Each row is a point on a landscape with many peaks, with its height.
A climber steps from a point to whichever of its 6 nearest points has the largest rise for the distance, and stops where none of them is higher. Distance is the straight distance between rows; heights are no part of it.
k244 height 711: [ -3  10  -3  -9  48  -6  13 -54 -33 -11  14  -8 -15   6   7 -12  -2 -37
  14  14  11  -6   5]
k611 height 400: [  4  -1   7  13   8   9 -31  -2  15   6 -21   4  -8   4  -7  -6   8  -6
 -17  -8   6   2   9]
k888 height 396: [ 40  10 -14  11  -2 -31 -18  -7  10 -13 -36  16  -8  24  -9   5  -4   9
  -2 -23 -40  13 -13]
k414 height 463: [-16   4  13   2  -7   5  -4   9  24 -15 -36   4  17  -2   7 -12 -22  44
  -5  13  10  42  33]
k775 height 575: [  6   4  15   4  -4  22  18 -34 -30   7  23  -9 -13  21  -7  -8   8 -28
   3  -7   3  -4 -17]
k66 height 398: [ -9  -8  -9 -10  23  -2   2  31  11 -31   2 -23  20  -7  -8  27 -37  22
 -51   2  28  -4   5]
k109 height 557: [ -6  18  10 -11  14  15  -7 -14  -3 -23   3 -18 -45   0 -12   4  -2 -20
 -31   0  23  13   0]
k231 height 206: [ 22   0  -6  19 -27  26  -9  35 -18  -6 -16 -21   8 -15  10  16  -5   4
  -9   2 -24 -39 -22]
k40 height 581: [-25   1  18   9  20 -37   3 -12 -21   7  -7   2 -25  10  -4  -8  -4  -1
   9   9   6  20  30]
k437 height 395: [-16 -20  14 -11 -29  14  -7  13  11   0 -11  27  10 -21  -8 -30   0  16
   5  -3 -11   4  -5]
k855 height 407: [-39   1  12 -14 -19   8  25  -5  -6 -14  21  -3   8 -41  -1 -47   2   9
  12 -15   4  11  -5]
k157 height 492: [ 12 -18  18  -8  -2  26  24  -9 -42   8  47 -12  -8   0   4  -1  18  -9
  13  -5  -2 -17 -15]
k549 height 283: [ 17  -9  -3  14 -16  24   9 -14 -28  11  13   5   3   8  12   9  18   6
  13   5 -35 -29 -12]
k271 height 510: [ 35  15 -18  25 -11 -10 -19 -22 -10  20 -33   4 -18  34  -6 -16  21   4
  10 -18  -4  17  -4]
k880 height 259: [ 12   2 -24   2  15  14   0   8 -34  14   2  -6  25   9 -10  33  12  -8
  21  23 -19 -41  -6]
k643 height 231: [ 42   8 -23  17  13 -23 -40  33  21  -8 -44   9  12  34 -18  18  -7  11
   6   6 -14 -12   7]
k959 height 680: [  0  10  20   8   4 -11  16 -32 -23  24  18  10   1   4  22 -18  -2 -20
   5   1  -7  10 -22]
k304 height 457: [  4   2  -1  13  -2   1   4 -26  -6   9   6   6  -8   9   5 -15  25 -16
  14   6  13  -1 -19]
k90 height 666: [-22   0   4 -17  57  -8  13 -38 -26 -16  32 -30 -23 -30  14  13   2 -29
  -5  12  28  -8   4]
k194 height 272: [-16   6  -4  -5  -2   3   6 -10  -3  -6  26  -9  23 -27  -3  13   3 -15
  -4   6  17 -18   0]
k65 height 664: [  9  10  -2  -2   8 -24 -26 -28  -9  22 -16  -4 -16  16  -9  10   4 -38
 -18  -1  -1 -16 -12]
k513 height 344: [ -6  -6 -16   7  -6  -9  -5  21 -14  -2   8   6  16   4  15  13   1   6
  44   7  -5 -24  -7]
k641 height 306: [ 18  -5 -21  -3  -7 -17 -31   3   7   6 -19   0   6  20  -9  26   4   0
  -1  -6  -8 -10   5]
k627 height 341: [ 14  -9 -17   2   6  -3  10  20  -4  -1   6 -15  36 -15  -8  33 -18   2
 -13  17  13 -35 -16]
k536 height 425: [ -3 -30 -12 -12  10  15  -1  13  17  -4  -7 -14  -2 -38 -15  10 -28  -1
 -40   6  38  -1 -11]
k418 height 462: [-12  -1  -1   0  -4   5  38  -6 -17   0  39  -2  21 -24 -10   2  -4  -2
  28   5   7 -19  -7]
k402 height 302: [ -7   4 -16   6  -3   4 -17  27  18  19 -28  24  35  11   6  -7  -5  17
  12  18 -21 -13  16]
k212 height 284: [  1 -14 -17  13 -25  -2 -11  12  14  29   0  33  11  -8   9  -7  19  24
  34   4 -30  -3  18]
k400 height 535: [  5  12   8  -7  -4   4 -16  -5  20 -19 -13   3 -13   4 -12 -21  -6  16
 -22 -20   4  34  18]
k391 height 368: [ 12  18  -4  -2   6   1 -30  21  17  -1 -19   2   3   4 -10  28 -10  -2
 -30  11 -16 -16  -2]
k330 height 426: [-27 -11  26 -22 -13 -10  -1  36  37 -34 -26   0  16   0 -17 -17 -15  55
  10  10  -9  27  45]
k746 height 761: [-18  -2   8   2  29 -17  31 -19 -14   0  25  11   3   8  29   2  -7 -25
  21   4  12  -6  -4]
k865 height 517: [-12   1   0   0 -26   1   5  -6  -9 -11  10  22   8   4  12  -1  13  29
  25   4 -12  10   3]
k295 height 531: [ 30  33   8  17  -4 -14   1 -45 -34  20   7  -8 -20  41  -3 -19  19 -29
   8 -27   2  -3 -23]
k411 height 472: [ 11  16   3  21  17  -8 -18  12   3 -17 -18 -28 -25  10 -22  19 -20  13
 -29   1  28  22   9]
k716 height 347: [ -8   7  -7  -4   6  -7 -13  20  24 -20 -19   3   5  17  -7  11  -8  24
 -17  -5  12  13  22]
k730 height 389: [  4 -23 -15  -8 -24 -19  -9  43   9  16  -9   1  30  -9  -3  10 -18  31
  -2   6 -20 -22   6]
k609 height 239: [-12 -25 -18 -10  -1   1  15  31 -13   9  41 -16  22   8  13  44  -2  10
  28   3 -27 -37  -3]
k141 height 527: [ 22   1  -4  -9  -6   6 -38  34  28   2 -40  -5  -4  -2  -3  -4   3  -9
 -12  -6 -20  23   1]
k490 height 701: [ 12   2  -1  13   6   4  16 -37 -23  -2 -11  -5 -17  19   7   0 -10 -24
  -9  -3  12 -13 -31]
k250 height 326: [ -4 -14 -23 -15  -7  -2  -5  53   0   5 -24  22  27  17  -9   4 -28  44
  43   9 -13  -6  15]
k323 height 545: [ 21  11  -1   2  -3   2   6 -47 -11  30 -13  -1 -13  28   4  -3  32  -5
   6  -5  -4 -12 -19]
k154 height 558: [ -9 -22  11  -9   4  18  28 -23 -20  -7  26 -12 -12 -21  -5 -22   8 -30
   9 -11   6   9 -19]
k393 height 497: [  8  40   8   4  16  -9  -1  -6   7 -16 -13   6 -28   0 -12 -16  17   2
 -24  -3  -3  25  10]
k762 height 642: [  0  -4  -9  -4  -7   0  17  -8  -7   8  26  14  17  11  12  16  12  -4
  36  -3  -2 -18  21]
k712 height 622: [-18   7  18  19  12 -12  13  -1   8  11  23  21 -26   4  12 -34  -9  -3
   0  10  -3  29   2]
k695 height 401: [-20 -11  -5 -26 -11  -6 -12  36  27  -8   1 -21  24 -12 -11  15 -15  21
   2   4  11  34   5]
k613 height 480: [ 25  12  -2  17  -5  34   4 -35 -37  25   9 -27 -12  18 -16   4  19 -27
  12  -6 -17 -17 -16]
k366 height 144: [ 10 -18   3   3 -21  11  22   5  -8  -4  16  28  11 -27   9  -7  11   9
   6  12 -11  -3  -2]
k594 height 554: [-18 -21   1 -13  30  -9  21  -1  -2 -18  20 -19 -16 -26   7  -2   9 -29
 -36  -6  44   8   9]
k408 height 512: [ 12   4  18  14  -7  22 -17  21  32 -31 -37  -1 -11   0  -7 -16 -19  17
 -24 -11  -8  29  23]
k519 height 287: [  9 -32  -7   9 -10  16  -3  25 -10   3  29 -11  38  -3  13  17   4  10
   9  -4 -36 -29  -7]
k460 height 316: [ 14  -6 -10   6 -12   4 -10  -4  14  18   0  25   4  -3   4   8  10  21
  12  18 -24  10   7]
k718 height 709: [-48  -3   5 -27 -12  -5  32  -1 -14 -21  23  -6  22 -21   6 -25   0   5
  24   5  30  -2   0]
k552 height 440: [  5 -18 -13  -6 -29  19 -11  37  25  13 -18   2  21 -20  19   6  -1  27
 -12   4 -11  -2 -16]
k117 height 646: [-14  -7  22  -3  19   1   9 -15   3  -8   5   4 -26  -4   9  -4   0 -29
 -24  -7  22  46  12]
k804 height 334: [ -4  15 -11  24  17   1  18 -20 -32  12  20  -6  -4  14  -2  -5  22   0
  50  13  -2 -31  -9]
k618 height 663: [ 40  15  -4  11 -27   9 -28  23  19  12 -50  20  -2   2   1   1   4   2
   8 -17 -46 -11 -15]
k160 height 419: [-22 -16   9 -19 -11  14   0  33  26 -14  12 -15  24 -64  -9  -1 -30   2
 -32   1  28  -4 -10]
k781 height 582: [  5   0  14  10 -18   2  37 -23 -17   8   7  18  16  -2  12 -14  24  11
  20 -13   0  17 -11]
k502 height 748: [-19  15  25   7  13   0  35 -23 -15  -8  13  12 -29 -35  18 -33  -9 -36
 -19   2  10  44 -16]
k999 height 574: [ -7  20 -17  11 -27  -8  24 -14 -19  21  16  21   7  30  43   1  10  15
  52  19 -23 -17  13]
k452 height 491: [ 19  13  -6  30 -36 -10  -3  -5 -22  11   0  21   1  19  14 -10  26  12
  28   2  -9  -8  -2]
k886 height 591: [-13   5   8  -9  11 -15  -6 -14   3   9   3   1 -14  11   3 -17   0   6
   1   5 -10  22  11]
k97 height 534: [ -6  17  28 -11  18 -14  12  -2  -8 -18  13 -20 -32   2 -22   3 -17  -6
   2 -10  11  20  29]
k226 height 268: [-15   3   5 -31   4 -12   6   9   9  -4  15 -11  17 -16  -5  -3 -17  22
   2  -5  24 -13  20]
k367 height 475: [ 31  12  -7   6 -13  -9 -17   7   0  19 -27   7 -12   4   9  15  15  -6
  -4  -9 -40 -27 -19]
k86 height 485: [ 24 -15   4  -7   4  12  -7  -7 -10 -12 -11 -20 -14 -10  -7  -3  11 -17
 -35   1   8   9  -9]
k95 height 431: [-51 -38   3 -32 -11   0  -5  28  39  -9  15 -11  22 -36  -7 -28  -4  22
 -19  -8  19  25  12]
k532 height 391: [ 31  -3  -9   6 -13   5 -15   7  16  12 -23  24  10  13  -8  15  -7  23
  19   0 -30   4  11]
k407 height 278: [  8  17 -21   4  -5 -11  -6  15  22  12  -7  31 -10  31  -2  15   7  12
  31   5 -22 -20  25]
k699 height 324: [-29   4 -17   0  32  -2 -15  10  10  -9   6  -4   2   0 -10  25 -13  -7
 -30  15  19   6   0]
k355 height 608: [ 14  21  12  10 -16   2 -22 -35 -13   9   8  20 -31  30   6 -12  25   1
   8  -1 -13  -1  -4]
k439 height 298: [ 54  12 -14   3   1 -13 -36   4  13  14 -31 -16   5  22  -1  49 -17 -10
 -26  -6  15 -41  -5]
k449 height 167: [  9  -4 -13   4 -12  21  -5 -12  -2   3   8   5  15 -25   6  -8  24 -12
  14  11  -6 -23 -11]
k353 height 408: [ 26   4 -11   2  28  13 -22  11  28  -9 -38 -35  -1   2 -13  16 -16 -14
 -44  -1  -4  -4  -9]
k862 height 285: [ 37   1  -3  11   5  27 -20   7  -2   4 -17 -12  10  -7  -5  24  -3 -32
 -21 -11  -7 -34 -34]
k935 height 559: [ 15  31  23  29  13 -26   6 -34 -11  29  13   4 -12  47  15  -6  16  -4
  11 -10 -13  18   5]
k622 height 481: [-28  -8  12 -19  14  -9  22  19  -1 -17  27  -7  -4 -23  -2  -7 -16   1
 -12  -5  25  27   3]
k49 height 377: [-11 -19   1  -4  11  -1  12  -1  17   7   0  11 -14 -20 -13  -2  -1  -3
 -18   8  19   1 -18]
k186 height 449: [ -6 -35   7 -15 -23   7   9  48  23  -6  -4  -1  22 -24  -8  -1 -23  16
 -21 -16  19   8   3]
k298 height 505: [  9  22 -17   5   9  -9  -8 -26 -10  15  -8   5  -9  34  -3   4  19 -13
   1  -8   4  -4   1]
k488 height 467: [-38   7  12 -18  13 -17  -3   5  -5   5  24  20   0   9   6  -5 -12  22
  20  -4   5  14  28]
k179 height 677: [ -2 -15  18  -8  18  17  28 -41 -12 -19   7  -7 -32 -32  -6  -8  -7 -41
   3  -3  20  12 -28]
k607 height 571: [-13   2   3 -16 -17  -5   5   3   9 -16   5   2 -20  -9  -7 -11  -9   4
 -24   0  12  42   9]
k387 height 346: [ 20  -4  -6   8   4   0 -30   6  26   4 -21 -28   0  10 -19  20  -5 -34
 -40  -7   8 -16 -23]
k256 height 594: [-36   8  36 -29  -4 -13  18  -9  14  -2  10  16  -5   6   8 -45  -2   8
  16 -11   8  32  30]
k302 height 57: [-25 -26  -9   3 -21   3  12  23  28 -10  10 -12  38 -24   8   2  15  18
  28   0   4 -38   2]
k457 height 530: [-15  13  -2  -1   0 -10   2  16   9 -22  -7   1  -5  15   1 -19  -1   5
 -14  -5  -4  27  24]
k940 height 474: [ -7 -11   1   1  -3  16 -19  25  38 -11 -16   3   9 -13 -11  -6 -19  23
   4   2  -2   1  13]
k62 height 681: [-19  -4  12  -2  14  15  36 -26 -12  -7  30  -7 -20  -7  24 -20  -6 -21
   4   3  27   7 -14]
k384 height 525: [ -5  18   6   5  26 -21   0 -25 -16  12  -3  -1 -27  15   7  18  21 -10
  -6   6   7  11   4]
k533 height 244: [-17  -1 -16   5  -5   6  -1 -15 -11   0  17  -5   9  -4 -10  15  -3 -24
 -14   2  11 -22 -10]

For each start below, name the point where the climber stops.
k186 -> k502
k730 -> k502
k552 -> k502

Call two points neighbours if one is among the 6 nearest of the other. Go from one point of each pair to the other, from neighbour to neighbour, staying as high as possible. Name the lowest point that can't be avoided.
k618 / k718 -> k408
k355 / k718 -> k935
k490 / k502 -> k62
